Each row is a point on a landscape with many valleys, with its height.
From any point a ball rolls to the lowest of the 3 points nearest to it. It stops when none of these is lower. Distance is the straight distance between rows; heights are no part of it.
k18 height 42.7: [-15 -44  30 -11 -15 -14   2  -1 -16  -4 -19  20 -19   1 -15 -37   7  -9
 -22   5 -10]
k754 height 29.6: [ 13   3 -12   0  12 -11 -18   5  21  -1  22 -12   8 -18  -3  16   2  23
   8  -2   1]
k631 height 31.6: [ 24  22 -14  10  18   0   6  -6  16 -17  20 -47   0 -14  -5  18 -13  18
  35 -12   7]
k939 height 51.7: [-25  -8   8 -20  -2  11   9 -13   8   7 -26  32  -7  23  18 -15  -3 -26
 -23   2  -1]
k787 height 25.1: [  6  11 -24   3  14  -6 -18  -3  18  16  16 -43   9   4  33  46   1  -5
  -1 -13  -1]
k612 height 5.0: [ 24  26 -17  15  27  -2   7 -11   9 -22  23 -62  10  -9   5  29 -16  13
  37  -8  10]
k579 height 42.5: [ 18  -7  10  21  -2 -11  11  17 -24 -27  -2  17 -11 -21 -39 -22   2  13
  13  15 -12]
k349 height 5.7: [ 32   6 -13   5   7  -1   2  -3  21 -24  21 -32   4 -34 -10   4 -18  18
  30 -11  17]
k798 height 25.0: [ -7  -3  -5   1   8   8 -19  11  -3  13  12  -1  14   2  -2   3  10  10
  -3   8  12]
k849 height 32.9: [ 15   8 -15   3  16 -10 -10   5  27   3  19 -29   2 -12   9  30   5  16
   7 -11  -1]
k199 height 28.5: [-29  45 -23  -4  19  30  -2  -9  12  35   8  -2  16  42  42  54 -12 -21
   1 -10   1]
k865 height 61.1: [-22  -9  31 -19 -15  -2  16 -16 -26   0 -17  43 -13   6  11 -40   3 -26
 -23  -3 -19]
k22 height 56.9: [-24   0  34 -21 -27 -13  19 -22 -28   1 -17  54 -12   7   4 -42  12 -28
 -20  -7 -20]
k751 height 45.6: [ -9 -48  35 -11 -14 -29   6   0 -16  -8 -17  28 -15 -12 -26 -43  15  10
 -21  11  -4]
k809 height 8.7: [-6 -3 -5 -9 -9 14 -9  8 -3 17 -8  6  4 17  0 -6 11 -9 -2  2 18]
k891 height 43.5: [ 17  -1 -16  10  17  -9 -11  17   9 -21  14   9   9 -24  -8   4  -5  19
  10   8  -5]
k900 height 50.6: [ 26 -24  12  25  -9  -6  -3  15 -24 -36  19  12 -15 -37 -45 -33 -19  17
  17  15 -12]
k957 height 44.1: [ 10  -5  -1  11   1 -13   0  24 -20 -25  -3  16   0 -17 -25 -10   7  12
   7  16 -14]
k958 height 19.8: [ -3   7  -4   1  17   1 -21  11   6   8  17  -6  13   1   1  10   5  14
  -1   0   4]
k694 height 68.9: [ -1  -5  -6   5  12  -8 -12  15  -6 -12   3  13  12 -10 -15  -1  11  16
   3  12   1]
k608 height 48.3: [ -1   1 -11   4  15  -6 -11  18   2  -6  15   0  16 -15  -1   8   1  21
   5   8   1]
k403 height 32.2: [  2 -24  10   3 -12  -9   7   8 -16  -5 -20  13  -8   5 -24 -14  27   2
  -8   9  -8]
k95 height 20.7: [ 32 -10 -21  11   2  -7  -6   7  11 -32   8  -6   4 -42  -9  -1 -18  20
  20   3   5]
k108 height 58.2: [ 34  13 -14   9   9  -1   5  -7  10 -20  20 -43   5 -28  -8   4 -22  21
  40 -13  18]
k111 height 6.5: [ -3  11 -15   6  12   3 -24   2  12  20  17 -36  10   8  27  42  -2  -7
  -4 -11  -1]
k570 height 54.9: [  6  -2  -4  11  12  -3  -7  17  -9 -18   1  10  11 -20 -16  -2   4  14
   8  14  -5]
k917 height 28.0: [ -7 -24   4  -8 -15   7   1   4  -5   5 -25  13  -4  17   4 -14   8 -18
 -10   5   4]
k606 height 17.5: [ 23 -29  15  13 -19 -19  20  13 -27 -34   0  28 -16 -30 -53 -51   3  18
  14  11   4]
k527 height 27.9: [-24  20   3 -21  -4  14  16 -14  33  25 -16  23  -8  34  21   6   5  -9
 -26  -6   7]
k832 height 55.6: [ 37  10 -14  17  10   1   0  -4   9 -23  23 -48  11 -23 -14  -2 -22  18
  41  -6  23]
k487 height 32.3: [  7 -12   8   7 -11 -11   4  16 -20 -11 -14   8  -2  -6 -28 -12  25   5
  -2  15  -2]
k140 height 45.0: [ 26  24 -16  10  31  -7   3  -3  17  -9  12 -54   7 -10  10  38  -1   9
  24 -13   5]
k982 height 40.0: [ 27  22 -14  10  25  -5   6  -8  17 -10  16 -51   2 -16   2  31  -8  17
  30 -15  12]
k873 height 13.7: [ -2   5  -4   3  12   2 -26   4   8  22  23 -21  11   5  14  28   1   8
  -4  -8   1]
k572 height 5.5: [-44  23  15 -30 -10   8  21 -27  -4   7 -32  45   7  19  38 -13  17 -18
 -39   9  -9]
k783 height 45.9: [-38  21  13 -22  -7  15  15 -19  29  25 -15  18 -11  37  28  12   0  -4
 -32  -5  -1]
k878 height 42.3: [ 27  13 -13   6  12  -6   1   2  20 -13  19 -29   4 -29  -6  20  -7  20
  26 -15  12]
k33 height 74.0: [ -3  -1  -1   4   0   5 -11  15  -8   2  -3   6  10   1  -7  -8  18   1
  -4  11   8]
k320 height 20.8: [ 35 -19 -22  17  -2  -5  -4  14   2 -30   8  -9  -1 -41 -17  -6 -24  10
  22   7   2]
k396 height 44.2: [ 38   1 -20  11   4   1  -1   0  14 -27  15 -32   6 -35 -11  -2 -17  19
  36  -9  24]
k835 height 19.2: [ 23 -38  10  11 -22 -12  17  13 -32 -33   0  34 -14 -37 -51 -54  -2  20
  16  15   9]
k457 height 19.5: [-18 -30  19 -11 -15   1  -4  -6  -9   1 -25  20 -14  16   3 -24   2 -19
 -25   5 -12]
k966 height 4.9: [-31  13  21 -16  -9   5  16 -20 -14   6 -26  45  -1  13  21 -23   6 -29
 -32   1 -17]
k748 height 24.4: [ -9  -2  -7  -8 -12  18  -7   6   3  19  -3   8   5  16  -2  -7  10 -10
   1  -5  21]
k347 height 47.6: [ 11  -6  -4  13   5 -10  -3  21 -18 -21   1  12   5 -19 -21   0   7  11
   8  17  -8]
k602 height 30.8: [ 14 -24  18   3 -13 -21  14  12 -18 -17 -10  22 -15 -13 -45 -30  20  19
   3   6  -9]
k786 height 27.4: [ -6 -31   8  -8 -16  -3  -1   7  -7   3 -21  11  -8  12 -11 -16  17 -15
 -15  11  -1]
k962 height 47.9: [ 11  -5 -11  12  14  -5 -10  17   1 -20   1  10   7 -20 -11   3  -4  16
   7  14  -7]
k485 height 29.5: [  6 -37  24  -5 -20 -26  19   8 -12 -10 -14  20 -17 -12 -32 -31  23  15
 -15  10  -7]
k750 height 66.2: [ -1  -5  -4   6   3   2  -7  17 -12  -5  -3   6  16  -2 -11  -3  16  12
   2  20   2]
k247 height 27.1: [ 23   0 -16   3  15 -10  -8   5  21 -10  15 -12   8 -25  -4  14  -4  21
  16  -8   2]
k888 height 28.1: [-18 -25  28 -13 -18  -9   5  -8 -19   0 -21  25 -15  10   6 -28  -3 -20
 -24   3 -14]
k728 height 32.7: [-27  10  23 -29 -48 -14  30 -30 -22   8 -28  65  -4  17  28 -31  29 -17
 -37  -1 -26]
k815 height 34.6: [  6  -4  -7   2  15  -9 -11   9  14  -2  15  -3  11 -22  -3   7  -9  28
   6  -2   1]
k79 height 40.1: [  7 -25  17  -1 -17 -21   9  11 -16 -12 -24  11 -13  -3 -32 -23  21   9
  -8  12  -7]
k638 height 44.6: [ 28  13 -14  18  14   1   3  -8  16 -21  24 -45   5 -22 -10  11 -20  27
  39 -16  13]
k846 height 34.0: [-22 -18  12 -16  -4   7   8 -15  -7   6 -29  28  -7  20  12 -17  -6 -25
 -23   5  -9]
k425 height 19.6: [-16  30  -1  -7  -1  20   5  -8  15  35   2   2  -5  37  15  15   2 -17
  -5 -14   7]
k137 height 71.7: [-20   4   3 -23  -8  20   7 -11  21  17 -15  16  -6  28  16  -4   2 -14
 -14  -5   9]
k399 height 47.7: [-13  13   1  -9  -2  19  -7  -1   3  27   1   6   1  26   3   0   4 -11
  -1  -9  18]
k967 height 59.4: [-21 -10   5 -20 -10  14   6  -8  10   7 -26  23  -6  19  16 -13  -2 -23
 -22  -3   5]
k200 height 23.8: [ 26   0 -20  10   9  -9  -2   7  17 -23  16 -11   3 -32  -7  11 -11  23
  19  -3   5]
k874 height 30.5: [-30  45 -12  -8  -6  22  10 -16  21  37 -15  -1   2  47  30  38  13 -13
 -14 -12  -2]
k866 height 11.1: [-20  25   2  -3   2  25  -7  -8   7  27   9  -3   4  36  14  17   3  -9
  -1 -12   8]
k386 height 11.0: [ -1   7  -4   4  12  -1 -26  12   9  19  26 -13  11  -2  12  24  -1  11
  -4  -6  -2]
k297 height 32.0: [ -9   4  -4  -2   3   5 -14   8  -5  16   3  -1   8   3  -4   2  11   3
  -1   9  12]
k153 height 20.6: [ 23 -13 -11  16   5  -6  -1  12   1 -33  10   6   3 -32 -15  -3 -16  13
  17  17  -7]
k776 height 13.4: [-19  44  -8   0   8  29  -1 -12   7  35   3  -6   8  40  28  40  -4 -22
   2 -11  -2]
k851 height 25.3: [ -1 -23   1  -2 -14  -3  -5   9 -11   2 -17   6  -2  10 -13 -15  22 -11
  -8   8   8]
k646 height 35.9: [  0 -29  15  -1 -20 -17   4  10 -14  -5 -23  10  -9   1 -25 -17  19   2
 -15  11  -8]
k897 height 45.3: [ 12 -39  19  -6 -14 -30  22   9 -12 -22 -19  31 -19 -14 -39 -39  13  20
  -3  11  -6]
k37 height 44.8: [-12  10   1  -7   0  24  -8   2   5  29  11   2  -1  29   7   7   7 -17
  -2 -12  14]
k185 height 41.8: [-8 12  0 -7 -5 19 -5  4  0 24  3  7  2 23  2  2  5 -8 -1 -4 22]
k863 height 34.7: [ -1 -27  11  -6 -14  -9   1   8 -19  -5 -22   8  -9   3 -15 -15  23  -5
 -12   9  -4]
k558 height 4.8: [ 17  23 -17   6  20  -3  -3  -5  15   3   7 -57  12  -8  21  49  10  12
  18 -11  11]
k428 height 18.9: [ 30 -20 -12  21  -1  -8  -8  14  -4 -32   7  -1  -8 -37 -22  -8 -24  12
  19  13 -13]
k738 height 39.9: [ 11  -3 -16   4  20 -10  -3  17  13 -17  13  -5   7 -26  -6   7  -9  23
  10   2  -4]
k848 height 19.1: [ 21 -21  15  14 -16 -11  15  10 -31 -33   6  27 -14 -32 -58 -48  -4  21
  19  14   0]
k248 height 27.8: [-29  31  -2 -12  -6  16  10 -14  26  31 -12  10  -9  40  25  22   5 -12
 -19 -13   0]
k636 height 13.8: [-16  36  -8   4   7  24 -10  -3   7  31  10 -12   7  36  30  37 -11 -22
   1 -10  -1]
k814 height 58.8: [-23  -8  43 -22 -19  -8   9 -17 -32   2 -15  53 -16   1   3 -50   7 -23
 -17  -2 -17]
k383 height 48.7: [  7  -8  -2   7   6  -8  -4  13 -11 -11  -4   7  13  -9 -17  -6  15   7
   3  12  -6]
k45 height 61.5: [-22 -15  41 -16 -13  -6  14 -13 -23   1 -17  36 -18   9   4 -36  -1 -23
 -21   0 -19]
k246 height 49.3: [ 23 -24  16  18  -9  -9   8  16 -22 -30  15  17 -16 -31 -48 -39 -12  15
  20  17  -9]
k920 height 55.5: [-13   9  -3 -12  -9  24  -4   0  12  24  -6   9   1  25   8   1   3 -18
  -6 -11  20]
k78 height 54.8: [ 38   2 -21  12   7   4  -4  -1  10 -27  17 -32  13 -36 -16  -5 -23  15
  32  -6  22]
k93 height 18.7: [-19  36  -1  -1  -1  24   3  -3  11  34  -5  -1  -4  39  19  27  -4 -20
  -2 -12   1]
k458 height 33.6: [-13  13 -15   8  14  10 -21   0  10  30  23 -25  14  15  28  37  -9 -16
  -4  -7  -1]
k339 height 51.9: [ -2   1  -4   4  10   4 -18  16  -7   3   4   4  18   0  -6   1  11   7
   3  13   4]
k170 height 55.7: [-42  24  11 -29  -2  11  16 -19  21  22 -19  29  -2  27  34   5   2  -2
 -40   4  -5]
k808 height 41.1: [  7  -8   5  13  -3 -12   3  15 -21 -20  -9  11  -1 -10 -31  -9  20  10
  11  13 -15]
k483 height 35.8: [-26   1  21 -15  -2   0  13 -17 -13   4 -31  45  -4  15  19 -25  -2 -30
 -26   6 -12]
k908 height 34.5: [ 21  10 -14   5  18 -12  -5  -1  18   1  14 -45   4 -14   8  39   1  14
  11 -11  -1]
k479 height 12.0: [ 35   1 -15  23  21  -1  -4  -2   5 -28  41 -78  18 -12 -15   3 -40  21
  31  -3  15]
k164 height 47.8: [-10 -40  27 -11 -21 -17   2  -2 -13  -5 -22  18 -21  -4 -15 -32  12   4
 -18   3  -9]
k279 height 22.2: [ -3   8 -10   5  12  -5 -22   4  12  21  22 -35   5   0  17  35  -4   7
  -2 -11  -4]
k657 height 51.8: [-28  -2  15 -16  -5  13  10 -15  -2  -3 -26  34  -9  15  22 -18  -3 -25
 -25   6  -6]
k722 height 31.7: [ 11 -30  22   0 -13 -27  17   7 -13 -18 -15  27 -18  -8 -43 -36  19  19
  -6   8  -4]
k150 height 13.2: [-28  39 -20   4  10  26  -2  -4   7  34   9 -10  11  36  38  44 -11 -27
   3  -9   3]
k98 height 50.7: [ 40 -21 -11  20 -13  -3 -10   6  -1 -39   7 -11  -1 -51 -26 -17 -28   5
  19  12  -3]
k172 height 24.8: [-13  18 -21   1  14  15 -20  -1   8  34  20 -24   9  21  42  42 -10 -19
   0  -8  -1]
k867 height 41.9: [ 28  12 -14  10  22 -13  -3  -2  20 -12  17 -37   3 -21   0  26   2  18
  19 -16   6]
k735 height 24.9: [ 31  22 -11  16  26  -7   2  -8  11 -22  21 -58   5 -15  -9  22 -22  22
  35 -14  12]
k659 height 10.7: [-10   3  -1  -4   9   4 -18   6   1  21  19  -7  13   3  -1   8  10  10
  -4   4  12]
k573 height 61.7: [-35  52 -22  -7   8  27  10 -11  17  35  -5  -7  14  48  38  49   4 -17
  -1  -6   1]
k449 height 46.0: [ 19 -14  15  18  -7 -11   9  19 -22 -30   6  19 -13 -22 -42 -30  -3  16
  16  16  -8]
k352 height 47.4: [-16 -46  37 -14 -16 -29   1  -1 -21  -1 -16  31 -14  -7 -22 -45  12   5
 -20   5  -7]
k424 height 24.7: [-30  18  25 -25 -32 -11  25 -26 -22  10 -25  60  -6  12  22 -29  25 -23
 -37  -1 -24]
k413 height 17.3: [ 36 -21 -12  23  -6 -11  -4  14 -13 -38   8  -2 -13 -42 -25 -17 -25   5
  21  12 -16]
k709 height 59.1: [-29  -1  35 -20 -20  -4  16 -18 -28   8 -17  52 -18   7   3 -40   5 -29
 -27  -3 -15]
k17 height 29.2: [  2 -16  -2  -1 -16 -11   4  10 -15  -2 -17   8  -3   1 -19  -8  25   0
  -5   9   0]
k981 height 19.4: [-14  27  -3  -3   4  27  -8   1   6  34  11  -9   0  36  17  31  -1 -20
   3 -13   4]
k28 height 5.9: [-27  44 -18   4   9  25  -7  -6  10  37   4 -10   4  39  32  41 -10 -22
   5  -8  -2]
k598 height 4.2: [ 28 -28  16  11 -18 -11  19  19 -29 -27   4  29 -20 -33 -57 -48  -3  17
  16  16   6]
k27 height 20.1: [ 28 -15 -18  13   1  -1  -6  11   3 -30   9  -2  -3 -37 -12   2 -21  14
  20  10  -9]
k370 height 7.8: [ 33 -20  -3  22  -5  -9  -6  15 -16 -38  14  -3 -18 -43 -32 -18 -19  13
  14  13 -19]
k163 height 30.7: [  8   1 -10   2  16 -10 -12   9  16   2  25 -20   9 -15   7  22  -1  21
   3  -4  -2]
k401 height 42.4: [ -2   1  -4   3  14   0 -19  12   3  -1  11   3  16 -11  -3   6   7  14
   3   6   5]
k645 height 38.3: [-23   9  25 -20 -39 -13  28 -26 -24  12 -23  68 -12  13  18 -28  27 -20
 -35  -9 -23]
k344 height 20.9: [ 32  11 -12  23  28   2   0  -6   6 -24  28 -76   8  -8   0  14 -34  12
  35  -4  11]
k81 height 20.4: [ -7   2   0  -3   6  10 -18  10  -1  19  13  -6  13  10   0   0   8  -1
   0   2  13]
k563 height 67.8: [-18   0  -3 -20  -9  17   5  -9  19  14 -20  25  -9  27  17  -6  -5 -19
 -19  -3  11]
k691 height 44.0: [-31  49 -28  -5  21  31   4  -9  18  42   3  -9  23  43  51  58  -3 -14
   3  -8   8]
k238 height 33.0: [-34  14  28 -17 -30  -9  22 -28 -22   5 -28  53  -5  14  17 -28  20 -25
 -34   2 -23]
k56 height 26.7: [ -7 -26   3  -5 -15   1  -4   8  -6   9 -24   9  -2  11  -1 -11  13 -15
 -12   6   5]
k739 height 37.1: [  7 -14   0   7   2 -12  -3  12 -18  -9 -12   7   8  -6 -20  -2  22   3
  -2  18  -5]
k807 height 65.3: [-13   4   0 -18  -8  19   4   2  16  15 -13  16  -6  27   7  -6  -1 -15
  -9  -8  15]
k365 height 50.8: [ 26 -26  21  21 -12 -13   6  18 -31 -35  14  15 -13 -37 -49 -51 -15  20
  16  15  -3]
k54 height 30.6: [  4   8 -27   3  18   5 -19  -1  20  20  13 -49  14   4  37  53  -1  -9
   2 -15   9]
k668 height 35.2: [-30  52 -15  -5  -2  24  12  -8  19  41  -7  -7   4  50  29  40   4 -16
  -6 -12   0]
k544 height 15.2: [-30  11   6 -23  -3  11  13 -17  22  17 -23  34  -5  31  25  -2  -5 -13
 -28  -3   5]
k740 height 67.0: [ -1  -1  -6   1   7   1 -16  15  -9  -2   0   0  14  -8 -12  -3  10   9
  -2  14   5]
k816 height 26.2: [ -8  12 -28  -1  16  17 -19  -7  17  31  20 -38  14  14  50  51  -6 -18
   0 -12  11]
k827 height 38.4: [ 27  16 -12   9  17  -2   6  -3  19 -12  20 -37   4 -18  -4  23  -3  16
  27 -14   7]
k650 height 20.2: [-13  23 -28   4  13  21 -18  -4  14  30  15 -26  13  18  44  49 -10 -23
   0  -9   4]
k31 height 40.8: [ 18 -39  19   3 -17 -26  24  12 -16 -26 -13  37 -11 -25 -50 -48   9  19
   3   8  -1]
k886 height 21.6: [ 31  -6 -23   5   6  -5  -5   9  14 -24   8  -9   0 -36 -11   3 -17  17
  21  -3   5]
k82 height 17.7: [ 33   4 -19  30  25   7   2   5   7 -26  39 -85  10  -5  -2  15 -45  15
  30   0  10]
k953 height 26.4: [ -4 -12   1   6 -10  -6  -7  10 -13  -1 -21   7   5   2 -17 -10  21  -3
  -4  13   5]
k158 height 22.6: [ 29  19 -12  19  23   1   9  -7  12 -15  17 -54   3  -6   4  23 -17  16
  38 -14   5]
k894 height 26.1: [ 17  13 -14   5  18 -10  -8  -7  21   6  10 -47  12 -12  16  45   3   8
  12 -10   3]
k954 height 60.4: [-22 -24  39 -14 -18  -6   3 -18 -27  -2 -16  34 -13   2   6 -41   2 -31
 -22   2 -16]
k983 height 15.9: [ 25 -20  -7  23  -2 -13  -4  15 -11 -35   9   8  -8 -40 -27 -14 -26   8
  18  12 -19]
k637 height 21.0: [ 35  -6 -26  28  22   6   3   3   5 -31  42 -91  17  -3  -2  21 -42  22
  24   0   7]
k377 height 44.3: [ 20  30 -15  16  37  -3   7  -8  14 -16  14 -61  12   1  14  40  -6  14
  30 -10  11]
k663 height 22.7: [-21  34  -1 -11  -8  20   6 -12  19  36  -4   5  -8  43  22  23   4 -10
  -8 -14   7]
k715 height 51.3: [-22   6  32 -22 -37 -12  27 -23 -24   9 -17  62 -11   9   9 -43  17 -26
 -29  -5 -25]
k407 height 40.3: [-16  15   1  -1   2  24 -12   1   4  32  12  -1  -1  24   8   6   6 -13
   0 -11  13]
k586 height 12.4: [-12 -31  12 -12 -13  -3  -2  -1  -4   3 -23  14 -11   9   5 -23   5 -15
 -21   0  -4]
k707 height 49.0: [ 33  12 -15  10  13   0   7  -6  14 -17  22 -39   2 -28  -7   6 -16  23
  35 -16  15]
k405 height 9.3: [-35  13  18 -18  -4   9  18 -17  -7   4 -22  45  -3  16  27 -18   5 -23
 -30   6  -8]
k719 height 21.3: [ 28  -9 -25   8   9  -8  -5  12   8 -21   8   0   7 -35  -7   3 -13  24
  19   9  -2]
k123 height 30.3: [  9  16 -25   6  17  -6 -10  -4  19  10  11 -53  16  -1  31  48   7  -2
   5 -17  12]
k797 height 22.8: [ 39  -3 -25   5   2  -4  -4   2  12 -28  14 -16   3 -38 -13   0 -19  13
  27  -4  11]
k965 height 3.8: [-41  13  15 -20  -4  11  17 -20   1   4 -22  43   0  16  28 -12   8 -16
 -36   6  -9]
k176 height 31.3: [-13 -18  -5 -12 -11  10  -5   3   3  12 -22  11  -4  17   2 -13   8 -14
  -8   0  15]
k250 height 13.3: [  6   7  -6   4  12  -7 -18   6  15  19  25 -30   9  -5  14  36   3  12
  -2  -6  -2]
k148 height 23.6: [ 34   3 -10  20  19   2  -2  -4   2 -24  32 -63  12 -18 -14   3 -37  17
  38  -8  21]
k737 height 42.1: [  1 -38  21  -6 -14 -25   4   7 -15  -4 -21  15 -17  -3 -24 -28  15   7
 -18  12 -12]
k545 height 32.5: [  9  11 -18   4  14  -9 -18  -5  24  12  17 -48   6  -4  21  42   4   4
   1 -14   0]
k310 height 23.5: [ -5 -15  -1   1  -8   3 -13  11 -11   8 -17   9   7  10 -10  -9  18  -9
  -8   9  12]
k193 height 57.1: [-32  -4  12 -20  -3  15  16 -18   6   9 -30  36  -3  19  26  -7  -4 -19
 -28   2  -4]
k711 height 24.5: [ 30  15 -13  22  23   2   1  -7   3 -26  32 -69   5 -12 -10   9 -31  20
  38 -10  18]
k818 height 17.1: [-18  29 -25  -1  20  21  -7  -6  15  35  18 -21  13  28  43  49 -17 -24
   5  -8   6]
k394 height 64.2: [-18 -19   7 -17 -13   5   2  -1   1   4 -24  22  -7  17  11 -15  -2 -25
 -18   3   6]
k468 height 43.4: [-16  21  -5   3   7  17 -22  -2   2  32  21 -20   3  25  23  33  -6 -15
   3  -4   1]
k206 height 37.7: [ 40 -20 -20  19  -8  -5  -7   3   1 -32   7 -22   2 -50 -25 -10 -26   5
  27   5   2]
k190 height 31.8: [ 16   6 -13   5  18 -10  -8   2  25  -3  20 -20   6 -18   1  26   1  23
   9 -15  -2]
k725 height 35.3: [-16 -37  29 -13 -18  -9  -2  -7 -16   2 -21  23 -14   6  -3 -30  -4 -13
 -22   6  -8]
k489 height 35.1: [  9 -15  15   5 -10 -17  11  12 -21 -16 -12  10  -8  -8 -37 -15  22  10
   0  17 -11]
k321 height 57.5: [ 39 -10 -22  12   4  -1  -2  -3   9 -31  10 -32   6 -36 -24 -10 -23  12
  34  -5  17]
k943 height 42.2: [-21 -13  14 -14  -2   9   5 -15   0   1 -28  32  -8  20  18 -16 -10 -22
 -26   7  -4]
k692 height 51.0: [ 12 -11 -10  11  10 -10  -1  16  -8 -22  -1   9   5 -26 -17  -5  -3  18
  12  20 -14]
k924 height 30.9: [-11   9   4  -2   3  13 -19   3   1  27  15  -6   6  21  -1   3   7  -3
  -3  -7  16]
k322 height 23.7: [ -1   9 -16   3  10   8 -25  -1  14  29  20 -34  13   8  35  47  -4 -15
  -2 -10   2]
k565 height 63.7: [ 41  -6 -19  16  -3   0  -4   0   5 -35   6 -36  14 -42 -21 -12 -27   9
  31  -1  20]
k13 height 35.4: [ 12  12 -15   6  18  -8 -12  -1  22   8  16 -42   3  -7  18  38   9   9
   3 -16  -1]
k21 height 25.6: [-14 -25  16 -15 -17   3   1 -10 -10   2 -26  27 -12  11  10 -21  -5 -24
 -22   6  -9]
k226 height 6.6: [-37  12  17 -20   4  13  10 -18  14  15 -22  36   0  22  29  -6   1 -11
 -39   2  -1]
k91 height 8.9: [ 16 -20  18   5 -17 -21  19  15 -19 -21  -4  23 -19 -13 -43 -40  15  18
   7  12  -8]
k628 height 32.4: [ 23  21 -19  16  31   1   5  -7  12 -12   9 -61  12  -9   8  34  -8  12
  32 -13   5]
k780 height 45.7: [ 18  -9   1  22   2 -10   0  17 -20 -31   2  16 -11 -25 -26 -12  -6  14
  15  13 -18]
k855 height 31.0: [ -6   8  -6   4   7   4 -25   2   6  24  22 -29  10   9  20  40  -5  -2
   3  -6  -8]
k251 height 7.4: [-40  19  18 -26 -18   5  18 -23 -13   7 -25  46   2  14  34 -18  19 -21
 -40   5 -14]
k942 height 24.6: [-22  26  -3 -13  -4  20  12 -11  25  34  -9   9  -9  39  13  14   2 -14
 -11 -11   6]
k115 height 38.5: [  7  -8   8  13  -5 -13   9  16 -26 -21  -4  15  -8 -10 -38 -18  14  10
  10  16 -10]
k114 height 25.4: [-13   9   1   0   9   9 -25   8   4  26  24 -14   9  11  10  19  -4   1
  -8  -8   6]
k72 height 37.2: [-25  39   3 -15  -9  12  15 -16  32  35 -16   0 -15  47  29  27   5  -7
 -23  -9  -7]
k423 height 37.0: [-19 -18  26 -15 -13  -4   8 -18 -15   4 -22  43 -13  16  13 -26  -6 -25
 -21   2 -18]
k526 height 59.9: [-19 -33  42 -19 -15 -14   5 -12 -27  -1 -17  35 -14  -4  -5 -50   3 -13
 -19  -2 -15]
k363 height 31.5: [ -1 -37  12  -2 -17 -10  -4   4 -12   0 -20   8 -12   3  -9 -17  18  -9
 -19  12  -7]
k258 height 26.6: [ 20 -30  21  12 -19 -17  21  16 -25 -29  -5  28 -18 -25 -52 -47   6  17
  11  14   1]
k929 height 36.4: [ 36   1  -8  16   9   4   0  -6   2 -29  29 -58  17 -22 -17 -10 -29  16
  35  -7  24]
k406 height 38.1: [ 11 -15  12   9 -12 -16  14  14 -21 -19  -7  15 -14 -14 -38 -24  18  15
   8  12  -8]
k334 height 26.9: [ -2  -1  -9   2  17   2 -16   9   6   6  20  -3  18  -7  -1   8   5  13
   0   6   7]
k971 height 18.8: [-20  29 -31  -2  19  31 -13  -7  20  39  18 -20  19  21  52  52 -15 -19
   3 -10   7]
k304 height 12.7: [ 12 -32  18  -3 -17 -27  12   9 -16 -14 -13  19 -15 -11 -37 -31  15  17
  -6   7  -7]
k788 height 16.4: [-18  41  -7   0   4  28  -2  -2   8  30   4  -2   2  41  22  36  -3 -20
   2 -13  -2]
k616 height 21.5: [ -5 -14  -2  -5  -9   7 -10  13 -12   9 -19   5   3  12  -7  -5  21  -7
  -2   6  12]
k732 height 59.5: [-20 -24  37 -19 -20 -13   5 -18 -25   5 -16  43  -9   2  -1 -51   7 -19
 -18  -6 -13]
k652 height 7.2: [ -2   6   0   2   8  -3 -23   7  11  14  22 -22   9  -1  13  27   2   9
  -5  -8  -3]
k426 height 31.1: [  5   5  -7   2  16  -9 -20   9  17   8  18 -15  11  -9   0  22   3  18
  -2  -7  -2]
k245 height 13.5: [-17  35 -18   3  15  26 -12  -5   7  36  13 -17  11  31  40  43  -9 -22
  -2  -8  -3]
k730 height 39.0: [ -3 -45  22  -5 -20 -25  12   3 -10 -11 -17  26 -13 -12 -38 -36  17  17
 -15   6  -4]
k466 height 25.5: [ -9 -36  22  -8 -19 -11  -2   1 -12   1 -25  16 -15   8  -6 -24   4 -11
 -16   3 -13]
k828 height 5.4: [-49  17  10 -27   0  13  15 -21   9  15 -24  42  -1  16  42  -8   8 -11
 -37   3  -3]
k861 height 25.7: [-23  43  -9  -9  -4  24   7  -8  18  34  -8   3  -1  49  23  38   2 -14
 -10 -11   0]
k940 height 11.4: [-39  19  18 -25 -23  -5  23 -25 -16   7 -28  55  -2  13  35 -20  23 -19
 -37  -1 -16]

For each start below, name the point where the ball stops.
k37: k659
k967: k586
k874: k28
k668: k28
k657: k586
k526: k424
k206: k370
k108: k612
k954: k424
k942: k28
k248: k28

Call two points neighbours if one is among the 3 nearest of the other. Go from one point of each pair to the other, from neighbour to neighbour, staying as low as possible. Name the highest point that can't be avoided.
k598, k659: k897
k91, k809: k406
k28, k659: k407
k558, k28: k123
k652, k866: k855
k91, k304: k602
k966, k965: k251
k28, k866: k981
